Points on a hilly landscape, in no order, each with its height.
From any point a ball rolls to the lowest of the 2 points nearest to it. It stops when none of these is lower. Distance is the straight distance between rows; heights are no part of it.
Bome: [113 109 151 137 147 162 160  96 115 171 143  93  65 144 143 130  92  73
 129 130 188  97 152 118 187  94 111  61 134 120 114  92 150 160 155 124
 171]  height 3.89
rit: [112 120 148 121  84 127 151 180 173 150  82 158  83 140  99  56  79  96
 176  76 125 156 124 102 123 106 102 108 106 154  83 118 159  92 187 109
 140]  height 2.95
rogul: [166 115 117 172 144 140 139 109  59 120 130 143 149  85 121 168 172 143
  66 158 126 100 131  65  98 138  59 130 154 151 130 145 102 122  92 173
 110]  height 3.84
Kemat: [ 92 140 150 100 147  92 163 104 118 138 124 149  86 161 170 150  90 106
 109 137 138 105 101 130 198  94 128 125 113 150 100 103 129 164 116 144
 110]  height 4.49
meku: [163 156  99 116 174 100 152 152  83  81 141 134 137 102 144 104 157  88
 154  98 141 176 103 110 109 170 123  99  98 158  90 196 130 110 135 132
 135]  height 3.68
nebe: [152 134 153 113 192 117 143  99  97 122  85  92 100  92 141 155 125 104
 130 136 148 135 124 144 152 123 170 140 137 156 160 143  93 136 141 147
 192]  height 5.08
suzuf: [105 129 182 152 103 117  86 138 145 122 142 129 180 125 121 117 171 161
 130 127 124 121 136 158 136 123 159 216 130 108 144 118 149 143 147 152
 111]  height 1.62
Sizez: [111 138  69 148  97 117 138 130 132  59 196 147 235 139 143 108 173 203
 201 141  58 119 108 194  83 187  99 114 128 126  88 152 113 118  87 139
 106]  height 4.25
falo: [129 118 145 119 140 100 162 174 124 107 153 124 128 109 127 105 140 128
 135 153 140 136 117 104 144 126 149 135 108 146 114 159 131  96 110 181
 120]  height 3.85
siku: [173 107  75 177 113 181 128  92 111 145 162 104 197 101 103 139 167 128
 138  99  65 146 119 124  73 192  83 143 136 127 117 186 138 111 102 145
  92]  height 4.13
Fupa: [144 158 173 108 129 105 126 195  96 123 134 203  84 129 130 123 127 106
 125 125 175 106 116 125 211  44 138 149 138 119 118 138 187 118 124 144
 102]  height 2.41
ruzu: [ 67 117 132 125 147 141  91 165 142  94 184 130 117 149 143 110 128 141
 141 155 166 130 124 138 104 149 172 111  98  75 128 105 162 154  88 116
 104]  height 2.86
bapu: [155 118  80 152 165 122 136  29  82  87  98 102 175  95 166 149 145 176
 106 166 114  60 146 162  81 156 132 125 167 177 170 152  83 140 108 118
 157]  height 7.28
dus: [137 122 127 114 122 168 161 181 128 148 105 131 112 116  79 108  82  79
 141  97 129 185 147  84 107 140  87  78  93 163 126 133 125  74 147 130
 146]  height 2.60
pege: [117 147 172 102 158 130 139 161 143 166 127 120  87 145 136 127  99  78
 186  90 173 141 156 127 204  96 143 106 117 132 110 117 139 158 189  69
 179]  height 2.61
fotu: [169 142 147 125 160 179 135 118  60 170 111 164  55 127 116 161  77  70
 116 140 182  90 150 127 196  45  75  46 171 127 160  92 159 106 167 114
 179]  height 4.74
vik: [148 173 147  86 127  96 146 102 120  94 119 111 165 121 134 115 135 136
 134  66 101 164 120 194 102 184 122 173  93 161 140 196 140 126 107 111
 109]  height 5.94
tubuf: [143 126 153 107  94 129 181 125 155 176  87 124 117 129 109 133 101  92
 151  98  97 186 151 110 164 127  84 140 130 175  96 121 121 132 181 116
 151]  height 2.30
solot: [134 129 127 110 106 145 158 107 154 174  78 131 106 130 125 141  94  84
 102 113 134 145 141 116 155 122  68 107 129 167 127  97 119 134 163 123
 147]  height 1.91
vid: [110 131 143  78 184  82 170 115 142  86 130  90 106 126 159 134 113 163
 128 129 105 139 104 158 128 150 170 118  87 143 148 135  89 154  78  92
 170]  height 2.40
Duk: [152 121 139 140 194 119 193  85  60 132 101 119 108 100 145 138  90  87
 128 138 107 147 104 104 139 127 113 114 113 181 125 133  84 127 108 166
 172]  height 4.20
zoken: [177 183 130  94 156  99 135 103 100  90  82  96 148 104 134 133 153 115
 128  97 124 143 110 184 133 163 142 161 113 175 149 197 108 118 123 130
 148]  height 5.72
miko: [120 144 139  85 104  93 185  63 160 140 104 109 116 175 133 129  92 154
 151  97  42 175 125 173 130 163 132 154 127 147 108 120  96 164 123 103
 146]  height 3.96
gul: [ 85  95 161 151 116 122 125 184 113  95 177 158 127 132 145  97 125 149
 129 168 117  97  88 128 153  96 172 162 102 118  87  89 171 130  74 170
  83]  height 2.69
nov: [153 118 130 130 156 131 164 203  96 121 148 128 127  93  98  96 123 106
 147 125 126 145 133  76 132 116 141 112 109 154 120 184 127  56 119 171
 128]  height 4.24
Gikop: [ 82 135 174 120 131 115 123 124 130 142 149 148 124 159 150 135 124 113
 137 143 154 130 128 161 184 107 152 159 113 104 141  93 154 199 130 104
 120]  height 6.86
lofa: [ 78 122 105 119 149 114 115 119 122  82 184 130 144 146 167 138 141 161
 123 160 157 112 135 147 104 166 162 103 113  93 151 118 135 163  99 127
 115]  height 2.57
ziki: [123 106 143 134 138 133 117 101 108 157 148 118 106 129 135 150 133 107
  76 154 183  89 146  99 132 100 117 102 147 108 147  97 131 143 128 145
 128]  height 3.35
Tebaf: [104 115 158 129 126 137 115 179 152 154 137 130 110 131 103  99 121  96
 146 127 172 125 133  96 156  82 152 125 116 114 135 124 149 100 157 137
 118]  height 1.57
sigat: [173 157 118 116 153 152  88 179 106 143 108 190 109 108  87 147 124  83
 117 145 149 161 137 102 118  51  90 104 167 126 162 142 129  47 160 151
 124]  height 5.13
padug: [107 136 156  97 157  74 178 109 118 116 122 149 107 151 159 146  98 135
 128 140 104 127  88 155 188 100 152 150  91 159 112 122 101 188  93 121
 123]  height 4.66
vopu: [130 123 120 129 133 107 141 147 114 120 170 140 142 116 121 151 166 174
  60 156 128  63 136  89 131 122 126 125 126 116 135 145 101 118  73 171
  96]  height 4.79
Zezo: [ 87  80 170 147  84 122 132 184 158 129 167 158 124 151 117 102 114 164
 145 180  96 106  98 120 154  85 178 156 112  87  88  70 178 139  93 127
  97]  height 2.97
fak: [124 131 144  97  83 101 156  78 169 163  90 120 124 167 150 147  99 149
 157 121  72 159 151 156 165 154 148 167 149 139 112 111 111 168 158  91
 139]  height 3.77
gop: [170 135  97 121 153 154 150 155  92 148 121 148 125 106 101 127  98  72
 121 105 139 191 138  75 103 144  75  82 112 157 136 165 118  94 121 126
 127]  height 3.01
Sebob: [101  97 183 126 119 110 153 191 101  93 143 187 128 121 145 104 127 140
 136 163 138 117 100 138 183  88 158 179 104 147 100 113 192 160  88 133
 108]  height 2.33
ruk: [128 131 156 127 168  92 187  76  91 110 122 105 130 108 149 131 106  95
 161 133  79 179  91 141 121 143 128 137 107 176  95 142  85 129 131 175
 168]  height 3.86
desav: [ 71 128 142 108 150  81 142  83 128  86 132 138 137 154 166 143  89 161
 160 151  65 129  95 205 120 130 165 143 117 151 139 107  83 189 108 144
 141]  height 2.05
diran: [151  88 126 155 148 161  97 115  73 143 125 123 115  93 112 159 142 116
  81 168 177 103 153  75 111 118  93 111 166 121 163  98 133 124 131 140
 138]  height 3.09
movuf: [126 122 124 114 179  86 168  69 113 103 109 121 126 128 155 131 121 180
 106 155 102  69 114 167 129 106 172 128 116 145 176 141  63 173  83 134
 154]  height 2.25
fanu: [146  94 109 130 180 126 131  52  93 102 107  86 127 102 166 144 127 146
 107 168 150  89 146 152  87 149 162 113 171 152 170 143  98 152 112 113
 166]  height 7.16
Vorak: [120 115 127 123 118 162 120 167 153 155 116 113 109 118  91 110 109  97
 125 124 153 152 141  80 114 113 127 114 121 136 146 132 129  80 140 144
 120]  height 2.07
kinuv: [111 146 134  73 131 122 166 120 156 121 113  87  98 139 128 128 101 114
 110  91 122 180 138 117  98 178 115 119 104 144 129 141 107 128 120  96
 150]  height 3.32
senoz: [122 145 131 139 107 124  79 174 172 168 138 166 126 147 121 111 121 123
  74 133 141  88  78  92 141  51 100 131 109 102 110  91 133 104 121 129
  80]  height 4.28
Kes: [182  87  87 168 156 175  62 149  75 131 126 123 132  71  96 175 169 132
  99 152 163 105 151  74 106 123 108 124 176 100 173 127 125 110 128 127
 132]  height 2.66
zin: [122 114 156 100 115 132 156  91 157 153 106  82 113 137 150 148  98 123
 140 124 109 173 155 145 144 154 147 162 153 138 142 120 114 149 161 130
 168]  height 3.49
Sepa: [117  77 155 174 106 166  98 114 150 200 149  94 125 129  94 140 138 118
 102 137 125  90 144  88 125  92 106 134 141  75 113  51 126 141 154 154
 146]  height 3.81
kufu: [108 134 108 147 106 132  68 125 144  90 144 114 207 109 128 108 172 201
 143 127  90  92 117 159  90 172 158 194 124 113 130 138 134  94 119 149
 102]  height 1.59
Goso: [110 129 142 194  74 162  91 179 219 170 123  97  98 140  84 109 112  77
 165  94 139  89 111 132 147  53 144  67 108  98 106  95 147 123 155  87
 132]  height 3.80
zer: [203 137 106 146 192 140 161 118  13 110 105 147 113  87 123 158  95  82
 144 132 122 161 126  84 135 159  74  75 127 166 167 147 111 116 106 123
 168]  height 5.90
Sinip: [123 134  47 150 126 120 144  55 108  76 155  98 197 133 175 146 150 175
 160 128  80 122 140 192  70 208 112 112 162 157 119 164  84 142 115 139
 132]  height 4.02
tusus: [128 138 128 157  92 112  73 149 168 156 114 140 150 134 105 109 108 121
  98 122 106 114  70  79  85  82 120 147 108 116 114 120 115  79 127 116
  74]  height 4.10
milu: [131 131 108 157  76 196  91 137 216 182  99 127 110 121 125 133 108  92
  93  98 152 123 131 140 119  99  67  86 136 123 137  73 145 120 184 126
 140]  height 1.87
derep: [134 134 116 122 106 188 132 147 189 169  85 143  88 116 129 142  96  76
 116 100 170 133 150 133 152  96  59  68 131 159 143  90 143 128 185 117
 164]  height 1.43
zuruk: [112 150 105 117 163  93 135 115  90  42 128 143 170 141 181 144 148 164
 142 189 130  65  93 195 142 143 153 101 126 158 119 114  75 164  73 150
 135]  height 2.96
pavu: [168 104  43 152 150 130 146 138  97  97 149 117 145  90 131 150 196 167
  97 162 146  94 141  94 128 155 124  94 162 123 142 181 110 121 104 131
 129]  height 5.15
Mon: [182 127 107 157 147 133 127 197  93 119 121 148 144  88  77 107 139  93
 146 125 123 140 110  80 104  94 134 110 119 153 134 204 120  49 131 147
 105]  height 4.58
Tida: [124 121 146 122  50 146  96 148 192 163 100 125 133 151 109 103 114 133
 119  87 111 149 138 138 117 111 129 180 141 120 135 117 148 103 162 116
  89]  height 2.84
zugol: [180 139  66 142 149 180  79 158 107 118 100 117 135  83 118 158 163 117
 119 116 160 166 150 121 107 153 131 140 173 135 174 178 129  93 149 128
 122]  height 2.19
lutin: [114  94  56 176 142 139  79 117 132 125 161 101 186  95 128 147 172 199
 112 134  77  87 108  85  81 156 138 141 135  99 106 131  93 110 119 137
 120]  height 2.24
Duz: [125 116 176 134 107 135 102 194 134 172 137 183 113 153 132  94 108  94
 198 111 194 131 134 134 208  62 116 127 110 120  98 120 197 177 160  49
 122]  height 3.12
gemeb: [174 111  93 178 123 168 142  79  76 127 157 126 184  91 112 154 170 135
 106 137  96 125 124  98  87 181  57 131 134 146 124 172 117 128  87 156
 104]  height 4.01
kono: [ 92 108 113 141 144 114 115 104 126  88 198 118 177 121 157 138 166 190
 117 170 143  68 160 140 101 155 156 116 130  78 154 110 118 148 103 150
 137]  height 2.26
Robid: [175 152 106 129 142 125  89 178 114 129 112 163 129 100  92 121 140  94
 120 121 148 168 117  95  98  89 109 122 134 139 157 189 129  61 139 137
  99]  height 4.83
duki: [188 157 118 119 175 133 150 129  63 114 133 137 139  91 115 126 128  61
 139  86 129 198 125 107  99 165  96 106 103 169 121 188 126  94 139 131
 147]  height 3.41
suku: [102 155  83 142 138 101 132  90  97  41 145 139 219 147 180 145 168 193
 153 176 113  55 124 182 112 161 114 105 151 163 110 124  55 147  89 146
 142]  height 3.18
verin: [107 146  93 111  77 125 110  99 161 117 155 133 122 176  97 105 122 213
 155 121  52 140 147 150  53 172 171 154 152  73 135  94 139  82 110 134
 107]  height 2.93
Laz: [150 128 137 144 139 135 132  89  90 144 105 136 146 105 123 165 137 100
  89 145 127 149 132  95 119 130  68 144 148 163 150 137 104 120 127 172
 126]  height 3.59
Lozit: [122 147 134 103  95 110 146 108 128  88 149 132 176 133 129  90 135 174
 146  92  82 152 133 191  80 196 121 170  93 135 143 182 156 122  99 122
  91]  height 6.06
Vom: [116 127 162 120 125  88 178 149 136  78 156 134 164 111 147 112 161 169
 134 167 119 122 107 151 152 140 134 150 107 140 107 151 128 125  91 174
 128]  height 3.51
bis: [128 125 118 121 166 134 116  52 112 126 114  98 122 132 164 157 114 131
  85 130 166 103 172 146  85 150 165 116 154 112 196 127 118 168 129  98
 139]  height 7.01
Pok: [147 128 107 145 162 112 153  32  88 127  93 107 137 116 152 145 110 111
 106 131  91 135 105 160  83 151 111 131 125 179 143 150  71 158 101 156
 137]  height 3.63
mul: [121 124 179 130 115 115 119 199 104 154 142 206  97 149 136  85 104 102
 164 116 182 107 114 119 216  43 126 149 120 129  99 120 196 138 147 100
 104]  height 2.85
bot: [112 142  67 136 106 120 136 103 136  60 161 108 210 142 167 112 166 188
 188 126  84 144 126 211  83 217 117 123 145 141  94 163 111 116 109 139
 119]  height 4.14
nefi: [107 142 152 116 106 119 111 170 150 147 150 189 130 157 123 119 130 141
  71 139 143  90 106 116 167  75 118 145 104 102 129  90 148 140 102 118
  75]  height 4.44
velu: [125 140 114 105  74 131 150  71 140 142 131 116 124 170 110 127 122 149
 118 101  63 173 144 157  74 194 108 158 143 122 117 132 131 105 125 154
  99]  height 3.43
milel: [118  80  49 164 117 142 114  95 127 133 158 108 160 114 119 137 143 181
 107 138  72 120 135  74  57 176 111 124 143 104 119 125 100 110 111 130
 105]  height 2.46
suna: [162 117 148 127 194 134 149  89  63 134  79 116  78  96 131 153  89  85
 116 160 152 119 124 105 154 106 135 109 148 163 167 115 106 132 138 145
 188]  height 4.65
nalum: [131 104 121  98 146 123 170 104 106 133 116 107  94 123 140 150 107 112
  78 155 155 122 142  86 124 139 113  90 135 147 139 124 109 138 106 137
 134]  height 3.03
Pufad: [156 155 176  95 140 114 114 154 123 155 115 159  99 130 108 161 148  83
 134 118 171 140 152 141 192  42 137 134 160 122 152 143 142 140 175 119
 131]  height 7.27
pitat: [118 138 125 117  40 147 121 135 212 155  85 131  97 171 108  94 122 145
 132  90 102 155 140 151 113 148 135 139 139 106 114  94 148 123 163 108
 109]  height 3.02
Gunar: [139 147 112 108  59 168 145 119 184 157  88 110  89 166 104 110  98 137
 111  81  91 180 146 146  78 189 112 131 144 124 111 111 140  99 141 126
 110]  height 3.21
dapok: [102  86 163 150  92 139 120 130 176 175 145 102 118 137 104 131 141 146
 137 157 109 116 129  89 144 100 138 148 151  75 103  74 122 123 149 167
 134]  height 3.74
Notoz: [130 134 156  98  95 118 182 158 157 157  87 141  94 137 115 101  90  85
 170  65 102 169 143 107 163 130  96 110 109 177  72 113 137 113 197  88
 169]  height 2.64
Vigob: [ 92 124 147 151  80 153 111 126 197 171 145 106 107 181 121 116 128 105
 151 114 143 125 162 156 145 128 135 107 118  67 112  77 163 183 155  97
 129]  height 6.69
giru: [ 87 110 179 119 115  96 171 114 163 121 158 130 147 127 147 144 146 180
 137 180 100 119 139 150 166 125 148 165 139 116 133 117 122 154 113 155
 139]  height 3.16
porev: [117 103 158 164 121 151 106 120 126 192 163 113 115 139 111 137 137  99
  85 128 173  70 142  95 155  67  92 106 134  81 117  72 136 146 141 147
 135]  height 3.60
ravid: [150 148  50 165 125 134 125 115 132  92 136 111 217 123 129 101 217 167
 151 132 111 100 116 158 121 182 101 141 135 146  89 181 108 108 108 136
 113]  height 2.20
goge: [ 98 122 155 164  93 148  77 165 196 153 140  83 118 153  85 105 105 104
 148 127 131  99 110 110 114  83 173 112  98  72 136  89 137 126 118  89
 115]  height 3.55
pomu: [141 163  81 119 154  96 123 138  86  37 112 150 167 136 171 135 184 140
 145 184 157  93 105 174 155 158 147 105 135 140  99 129 107 148 103 143
 122]  height 2.72
beno: [160 170  86 112 178 125  93 144  90  91  97 134 102  96 143 153 153  99
 128 113 175 165 128 132 116 159 141 112 146 134 147 184 126 108 159 121
 148]  height 2.87
dozit: [128  85 180 113  68 139 117 184 178 147 112 150 104 156 132  99 107 140
 222 115 141 154 158 147 161 135 142 133 119 104  66 104 184 186 162  30
 143]  height 3.52
Zes: [121 162 177 107 143 101 107 126 114 100 105 159 145 128 143 134 144 116
 127 125 148 133 116 187 176 112 171 182 116 128 168 130 158 182 139  99
 128]  height 6.99
Fabub: [151 145 171 144 126 136 102 185 136 187 146 176 106 143  95 133 141  78
 151 112 181 113 156 123 203  13 116 119 154 112 122 123 150 119 175 122
 119]  height 7.42
Sevak: [113 148 143 131 140 143 100  84 134 153 130  86 106 162 152 143 114  90
  99 111 183 125 167 158 118 133 142 128 142  91 163 103 133 181 138 106
 144]  height 6.87
togol: [114 121 135  77 142 103 182 105 151 108 150  82 123 127 138 137 122 156
 119 135 100 163 138 134  95 175 127 113 116 134 142 156 106 126  91 119
 153]  height 2.94
sar: [ 96 142 121 115 156  91 122  89 119  84 119 112 140 134 181 141 129 132
 139 142 125 142 106 174 113 173 154 142 122 154 132 130 102 159 122 154
 127]  height 1.58
Zug: [121 130  49 169 131 140  81 124 136  89 149 108 222 110 136 122 212 208
 128 132 107  68 132 133 111 173 125 155 142 113 114 148  94 102 123 134
 123]  height 1.95
kofab: [113 125 140 137 123 115 151  50 111 148  99 124 125 131 139 159 117 110
  93 138 104 151 124 113 108 151  91 152 141 161 129 115  94 142 130 168
 124]  height 3.37
Mume: [100 131 159 118  81 133 132 114 186 146 129 117  97 195 143 134 118 143
 177 119 117 156 168 181 149 154 165 132 149  69 101  67 157 197 151  81
 147]  height 6.61
Reruk: [154 146 142 112 166 184 100 174  98 156 113 174  97 122  84 156 117  73
 139 121 170 162 171 130 146  47 101  76 160 114 177 105 147  71 187 132
 151]  height 5.54
riz: [133 127 163 134  88 159  87 173 177 171 102 123 122 139 121 101 106  93
 148  68 172 172 155 140 130  89 143 173 149 121 137 121 158 119 189 109
 117]  height 3.10
disi: [160 152 122 105 172  79 175 120  73  86 127 133  98 118 160 155 135 116
  96 150 138  93 111 134 160 128 148 105 119 151 116 161 100 135  76 164
 121]  height 5.07
ferup: [219 139  57 141 176 140 163 122  34  87 101 134 118  71 130 174 154  99
 137 130 125 163 120 112 139 164  97  70 146 155 140 192 110 130 118 102
 170]  height 5.61
basa: [146 164 173  90 145 104 111 139 137 137  99 143 126 127 121 147 141 107
 121 104 163 149 144 162 171  97 142 168 147 138 173 153 142 146 161 103
 128]  height 7.13
Kefe: [ 93 130 157 174  73 174 109 189 205 154 118 124  76 145  99  79  98  92
 195  87 154 108 112 149 159  81 143  74  96  94  81 107 178 138 163  85
 138]  height 3.61
rozis: [107 107 125 149 147 129  83 131 135 127 189 102 168 128 116 134 163 172
  96 146 138  65 150 113 101 127 164 127 115  53 161 101 115 138 107 131
 127]  height 1.89
kesam: [192 103  52 161 154 156 148 145  69  99 123 128 143  72 103 165 171 126
 122 146 128 143 142  87 127 165  90  99 155 150 153 182 124 115 104 128
 137]  height 5.35
zud: [ 66 108 155 134 107 127 122 111 150 150 178 127 110 183 141 127 121 137
 137 154 137 113 137 153 157 114 136 122 113  71 118  61 154 192 121 120
 119]  height 6.77
gifi: [109 138  98 150 113 119  47 113 151 148 130 120 179 130 111 133 118 183
 110 106  59 103  84  96  58 142 161 165 117  86 116 109 106  91 127 108
  84]  height 0.66
bes: [102 121 114 125  94 109 117 136 124  50 148 158 194 127 124  87 149 181
 158 135  88 140 103 186  78 178 132 163  85 140 126 149 157 130  89 121
  91]  height 6.15
Vufa: [ 82 122 149 107  87 124 141 163 176 139 110 152  65 154 125  78  88 117
 185 100 148 148 116 116 168 121 132 105 104 127  59  93 175 141 178  96
 141]  height 3.22
bila: [184 143  75 121 158 133 154 174  66 131 135 168  87 106 122 150 121  86
  98 128 149 151 132  66 133 120  95  58 130 134 124 173 131  80 114 140
 111]  height 3.40
mezo: [106 158 129  98 135 124 145 121 117 152 134 153  65 153 168 125  84  89
  96 120 181 101 105 111 199  83 104  88 125 134  95 101 154 132 127 142
 113]  height 4.31
vupef: [147 149 102 138 118 175  68 151 195 176 104 139 127 139 120 124 111  93
  79 114 161 136 126 109 100  82  80 111 138 119 151  91 134  89 160 123
 126]  height 2.21
lodef: [110 129 157 102 146 128 150 117 157 161 102  90  84 141 142 144  94  94
 139 101 149 148 148 129 168 122 149 122 124 132 129 109 113 166 157  87
 177]  height 3.07
nunan: [107 145 139 114 120 101 113 154 138 120 155 172 152 136 108 134 155 164
  74 137 127  91 113 107 136 109 127 159 102 105 148 129 130 122  93 140
  78]  height 4.61
lino: [162 142  59 152 137 158  95 114 103 119 116 104 175  94 142 148 177 132
 105 120 130 139 143 137 102 186 113 157 159 146 148 173 122 107 135 151
 114]  height 1.63
Pageb: [125 134 141  92 114 143 158 149 157 125 107  99  90 126 101 105  90  98
 143  68 124 201 148 103  91 173 105 117 108 145  97 138 125  89 141 106
 156]  height 3.08
nubi: [154 157 160  95 162 102 141 117 121 113  85  99 125 106 136 140 130 113
 136  92 127 158 122 161 155 125 164 177 129 172 157 155 112 132 150 123
 168]  height 5.44
Kav: [ 85 106 166 151  92 123  93 153 178 133 167 109 142 149  98 107 115 165
 147 165  88  99  98 118 110 101 192 150 104  52 130  75 142 115  98 104
 116]  height 3.26
zat: [106 137 136 154 105 165  88 126 175 177 138  98 110 164 120 121 128  90
 109 102 178 123 154 139 117 118 118 114 127  71 142  93 152 151 150 117
 131]  height 6.76
Nudir: [131 162 112 101 181  98 114 175  97  81 120 145  94 112 145 114 139  99
 139 116 186 162 105 116 125 148 148 110 107 129 122 171 142 109 142 116
 128]  height 3.33
Mugar: [155 128 156 113  96 133 162  95 134 141 126 103 134 131  91 107 122 106
 144  96  82 197 118 138  78 177 100 149 116 141 102 164 144 105 127 150
 111]  height 3.62
doke: [115 141 118 128  56 114 108 117 172 120 120 143 128 179  65  85 116 207
 159 125  35 125 115 142  73 134 173 175 137  79 133  78 152  87 104 101
 103]  height 3.11
vig: [ 94  89 163 108  64 123 134 154 170 121 123 168 118 159 112  87 114 179
 171 146  93 161 137 151 135 137 153 168 118 103 112  88 184 175 127  67
 117]  height 6.45
zafi: [131 136 191 110 132  84 156 178 111 103 128 183 114 117 127 120 136 127
 133 134 150 122 112 122 208  74 149 175 122 152 114 147 159 147 123 136
 108]  height 1.90
nesov: [ 76 134 152 138  94 171 128 158 188 148 138 135  58 151 134  89  99  97
 187  85 167 119 119 134 189 111 123  68  99 105  56  97 180 144 181  97
 151]  height 3.42
buz: [132 120 144 125 159 175 146 137  76 171 125 141  72 123 120 139  87  71
 115 141 182 100 165  90 181  79 104  63 150 134 147  95 154 105 159 147
 167]  height 4.32
zun: [114 144  92 126 138 113 103  91 116 103 132 116 161 125 162 142 153 136
 109 135 131 137 133 144  95 185 135 150 135 145 141 150 116 135 131 156
 108]  height 1.21
lolu: [103 133 179 115 155 139 138 185 127 158 149 125  87 145 112  99 111  81
 171  98 187 133 152 112 181  77 149 105 115 119 119 127 166 132 177 114
 156]  height 2.14
Sek: [164 158  54 135 147 110 140 118 102  62 114 118 177 123 152 129 208 142
 142 146 139 108 116 162 143 184 120 110 141 147  99 183 100 125 114 129
 129]  height 2.45
voneb: [132 157 132  96 167 115 132 141  88 134 138 152  60 133 155 144 115  89
 101 135 191 113 116 104 175  98 136  90 127 122 128 130 151 115 128 154
 124]  height 4.07
mam: [143 158 117 114 100 152  76 143 177 173 109 136 145 143 112 125 124 126
  73  99 143 152 143 125  98 107 110 158 146 124 179 127 126  87 145 118
  90]  height 2.55
ziv: [105 129 147 120 120  95 169  72 111 128 117 123 113 142 141 126 102 100
 138 132  90 181 109 127 114 149 114 147 123 157  94 118 113 133 154 179
 131]  height 3.58
vake: [124  83  77 125 126 134 148 105 123 132 140 108 119 123 131 135 123 137
 104 154 124 145 147  80  75 175 100  93 134 130 130 133 112 122 107 140
 120]  height 2.71
luz: [150 129  77 145 154 123 155  28  94 102 123  89 177 124 168 141 123 155
 145 115  68 115 120 201  59 184 122 115 137 172 136 179  67 154  96 146
 141]  height 3.87
mup: [152 143 111 116 148 122 153 158  76 138 140 156  84 115 133 140 118  89
  80 141 159 106 135  80 159  93 110  94 141 140 120 142 131  87 108 181
 106]  height 3.75
lif: [129 146 105 165 155 134  30 139 136 155 136 104 190 114 112 153 132 173
  89 106  91  77  99  92  79 116 164 162 119  81 139 122 103 104 132 104
 106]  height 1.01
Gigod: [121 107 146 118 174 153 168  93 115 165 108  83  55 125 153 141  76  81
 137 125 165 104 134 115 176  94 135  69 129 150 121  92 117 155 153  94
 206]  height 3.56
rumok: [144 169 159 105 164  67 179 128  88  75 116 156 117 127 157 137 135 128
 114 142 113 104  86 163 180 111 152 140  94 161 113 147 108 155  77 153
 122]  height 4.87
nuf: [152 126 141 151  84 124 132 131 134 154 131 137 147 124  81  82 119  93
 133 109  97 168 111  95  82 129  94 149 108 138 104 169 132  82 130 156
  89]  height 3.82
tosu: [112 111 159 113 145 103 160  73 139 128 136 106 135 131 150 157 133 155
 105 166 127  88 153 140 150 118 157 138 143 123 171 127 102 171 112 138
 154]  height 2.76
feda: [ 97 105  90 133  94 143  95  97 164 134 148  99 134 149 117 127 127 182
 122 138  84 129 153 112  52 175 153 142 149  74 135 100 118 103 124 137
 113]  height 2.70
rivi: [101 112 153 119 100  93 124 154 128  76 126 153 141 123 122  78 129 150
 149 132 126 156  95 144 106 144 140 172  92 135 128 135 167 139 111 134
  92]  height 6.27
muso: [157  85  68 180 146 185  61 138 114 154 126  94 153  75 101 155 143 146
 105 140 122 121 135  65  87 141 126 146 157 114 164 124 114 101 116 117
 127]  height 2.22
vufuf: [133 116  66 153 146 125 123  47  84  96 140 125 191  94 152 153 158 188
  84 140 112  67 176 120  70 173 102 128 162 152 157 142 100 135 127 116
 134]  height 7.36
Lis: [117 101 189 106 107 122 124 169 140 145 125 159 112 148 151 109  99 120
 195 125 152 154 133 139 190 118 145 150 106 131  87 107 189 199 148  28
 139]  height 3.36
Nalu: [102  97 163 105  77 106 139 171 162 124 118 156 123 151 109  82 113 145
 148 124 121 151 109 122 142 116 130 155  93 124 114 120 165 150 124  96
  97]  height 6.37
molo: [106  86 168 129 115 122 171 125 156 151 159 107 112 117 142 137 137 148
 127 176 124 130 142  97 154 116 129 137 155 116 110 102 123 121 125 184
 147]  height 3.48
Vuka: [ 83 120 156  90  92 117 140 122 169 111 131 137 106 180 134 117 112 180
 179 136  99 180 143 184 124 159 172 162 143  95 111  76 169 178 134  93
 132]  height 6.53
Tur: [156 121 101 118 153  94 169 110  87  90 144 130 138 108 148 157 166 165
  82 170 135  77 136 114 129 146 125  98 144 143 139 171 104 128  74 154
 124]  height 4.97
rogo: [126 136 148 154  81 120 119 138 149 164 115 157 138 129  90 100 128 107
  98 118 101 137  96  80 108  86  81 152 111 136 101 133 116  84 138 157
  86]  height 3.97
tor: [117 130 145 149  92 138  68 135 156 129 129 105 170 111 107 106 156 179
 129 114  98 116 124 140  92 140 162 209 133 117 151 146 140  87 134 150
  94]  height 1.23
nono: [145 122  99 103 205  84 146 105 102  71 110 107  99 115 161 125 127 167
 119 143 109  88  86 179 124 118 179  94  96 140 147 138  60 160  71 119
 166]  height 1.67
rekud: [134  96 106 163 118 181  67 141 156 170 118  80 152 106  88 152 118 135
  89 128 117 107 132  74  81 115 124 129 140 101 157  95 104  91 119 120
 119]  height 1.83
bimut: [126 118 126 146 129 143  57 149 155 159 144 107 165 121 100 135 147 146
  84 124 132  87 126  98 101  98 158 152 121  82 160 114 110 103 127 125
 106]  height 1.42

Where does a ball stop that starts at each point below?
rogo => Tida
Gikop => kofab
Reruk => Tebaf
Sepa => gifi
fotu => Tebaf
sigat => nono
Kefe => derep
ruzu => gifi
bapu => kofab

Call two points neighbours if one is among the 2 nearest of the other. Go from one point of each pair to the other, from neighbour to neighbour, staying as low as possible. Name the highest point that can't be avoided.
Tida, Tebaf => riz
nono, dus => kinuv
zafi, dus => Goso
nono, zun => meku

Write out the way that a ball takes from each point below.
Goso => goge Kav Zezo gul Sebob zafi
basa => Zes Gikop zud Vigob Mume Vuka vig Nalu rivi bes Lozit vik zoken nubi nebe suna Duk ruk ziv kofab
nunan => nefi senoz tusus rogo nuf Mugar velu Gunar pitat Tida
